Points, in no order, along strands that fork and pass close to each other.
Points whose rows are less than 31.1 apart are linked; no others are. Some points are linked to none.
k_259: [ 35  43 -23   4   7  -5   2   5  -8  16  13 -17   8]
k_307: [  2  -5 -13 -32 -12 -26  -2  -8 -25  28 -11   8 -12]
k_810: [-19 -46 -14  18 -12   8   0  -2  -8   9 -16   1   4]
k_418: [-32   6  -6  10   9   0   5  23   2  -5 -19 -21  -8]
k_677: [-12 -15   8  10   7  -7  -1  -4  -4  -5 -14  -3   1]
k_145: [  5  -8 -12 -32 -16 -11  -9  -1 -20  27  -9  14 -13]
k_459: [ 17  40 -22  -5  -2 -26  14 -18 -12  21   7 -10   6]
k_801: [  2  21  -5 -17 -10 -44   9 -14 -22  22  -2  -1   3]
k_646: [  1  26  -2  38  -7   2   9   6 -19  -6  22 -11  -1]
k_189: [  6 -20  11  -1  -5  -7  -8  -3 -10   2   2  14   3]
k_107: [-12  -9   1 -12   8 -15  10  13  -4 -11  -8  -6  -9]
k_18: [ 8 27 -6 32  1 -2 14  4 -9 -4 19 -7 11]
k_17: [ 18   5  -3  -4 -12 -11 -19 -15  -7   3   1  17   6]
k_504: [  4   4  12 -25   1  28  -5   6  30 -10   8  11  -5]
k_867: [-16  35  -1  -3   8 -18  28  19   2 -19  12 -20  -7]
k_382: [ -3  11   0  24  13  -4   9 -13   6 -14  -4  -7  12]
k_652: [-20 -17   0  20   4  23 -26   8   8  -9 -25 -10  -4]
k_210: [-23   8  10  32  -4   0  12  18 -19   2   8 -23  -3]
k_739: [-33   6 -14  10   3   8  -3  35   6 -10 -20 -21  -9]
k_212: [  9 -17  20 -20  -5   6   7 -10   7  15  12  18   8]
k_197: [  6   6  10 -25   4  28  -3 -10  35   0   6  13   0]
k_878: [  0   3   8 -22   3  22  -6   9  20 -18   4   6 -15]
k_480: [ 32  -6  -8   7   4  -3  -4 -19   3  -8   8   8  16]
k_864: [ 16  -7  -1   3  10   2   6 -23   8 -13   3   4   6]
k_785: [  7  -9  -4 -16 -14  -8 -19   0 -17  19  -8  16  -6]
k_844: [ 29   0   1 -29 -16  -4  -3 -12  13  12  29  15   6]
k_914: [ 34  36 -16  20   8   3  10  13 -12   6  22 -17   8]
k_997: [ 11 -21  17 -11  -8   6  -2  -9  -2  13   9  22   5]
k_179: [ -9 -14  12  16   8  22 -19  17  16 -32  -4   0  -2]
k_476: [-19 -10   9  23   9   2  -8  -9   0  -3 -20 -10   5]
k_269: [ 22   6  -7  12  -5 -10 -12 -13  -3  -3   1  13  17]
k_630: [ -9  -6   5 -16   9   2   1   1   4 -12  -9  -1 -15]
k_899: [  2  -1  -2 -25  -6 -29   8  25  -8 -11   8  -1  -4]
k_98: [-26  -7 -15   8   1  12 -12  38   9 -19 -17 -14 -10]
k_916: [-12  16   6  40 -12   1   3  13 -27  -5  17 -20  -8]
k_775: [ 22  -5   8 -26  -3   0  13 -16  20   6  27  10   8]
k_542: [ -2   5   2 -17   7  12  -7   3  16 -21  -4  -1 -17]
k_517: [-11 -21  10  17   2  32 -26  12  11 -17 -12   1  -5]
k_102: [ 18  -2   2 -18 -16  -6 -18 -13 -10  15   2  19  -5]
k_302: [  2  17  -4 -22  -6 -36  10  28  -5 -14  14  -7   0]
k_696: [ -1 -15   9  21  11  17 -11 -35   7  -7 -14   5   3]
k_250: [ -6  -3   5  23  13  20 -19 -22  13 -15 -19   0   1]
k_492: [-18   2   9  32  11  10 -10 -17   6  -7 -21 -10   6]
k_863: [ 25   3   0 -25 -17  -1 -13 -19   3  17  16  20   1]
k_220: [ -2  19  -6  12  17   3   3  -9  15 -20  -9  -9   2]
k_473: [ 1 18  2 30  4 -5 10 -4 -3 -6  7 -5 16]
k_570: [ -7 -19  20 -13   7  25   3 -14  17  21 -11  16   2]
k_776: [ 13  -2   7 -29   5  10  16 -21  31   7  17   7   4]
k_429: [-11 -33  12  -1   5  24   1 -13   3  19 -12  10  -4]
k_39: [ -5  29  -2 -12  -1 -32  23  27  -2 -17  17 -13   1]
k_376: [ 13   4   2 -21   8  25   5 -22  30  -2   8   8  -3]
k_321: [ -1 -17  10   7   0  -9  -5  -3  -9  -3  -6   7   4]
k_452: [  5 -12   9   4  10  12  -2 -28   8  -8  -6   7  -1]
k_786: [ -4 -19  18 -25   4  13  12  -6  16  23  -4  16   8]
k_945: [  2   5  -9 -29 -10 -37   1  -9 -23  22 -11   2  -7]
k_251: [-16 -15  -7  -3   3  18 -12  37  11 -23  -7  -3 -14]
k_104: [  7  29  -8  -6  -9 -38  15 -20 -20  23   3  -2   6]
k_91: [-10 -12   4   0   6  18 -14  29  13 -28  -4  -1 -10]
k_691: [ 24  31 -14  27   4   2  12   8 -11   1  20 -10  11]
k_343: [ 30  44 -27  -1   5 -11   6  -7  -9  22   9 -16   6]
k_61: [ -7 -41  13   9   1  16  -4 -13  -6  16  -9  11   2]
k_915: [-15  22  -7   3 -13 -18  10  43 -22   6  11 -11  -6]
k_586: [ -2 -12  -5 -16  -4 -23   6  23 -11  -7   1   1  -4]
k_847: [ -9 -43   5  21  -3   9 -11  -9 -10  11 -16   3   7]
k_137: [-23 -42 -19   5 -14   7   9   1  -5   7  -9   6  -3]
k_806: [-29   7   4  21   4  -4  14  19  -7   1  -7 -22  -2]

Follow the links from the first point to the second, and from the first to the third. Name the last point that the two ways share.
k_307, k_864, k_844 -> k_102
k_220, k_343, k_210 -> k_18
k_864, k_844, k_145 -> k_102

A fork is a point with three links, a tip a point with one. Leave the first point through the second and follow the links. Name the first fork or tip that comes.
k_542, k_630 -> k_867
k_776, k_775 -> k_102
k_801, k_104 -> k_18
k_212, k_786 -> k_137
k_18, k_473 -> k_220
k_251, k_91 -> k_652
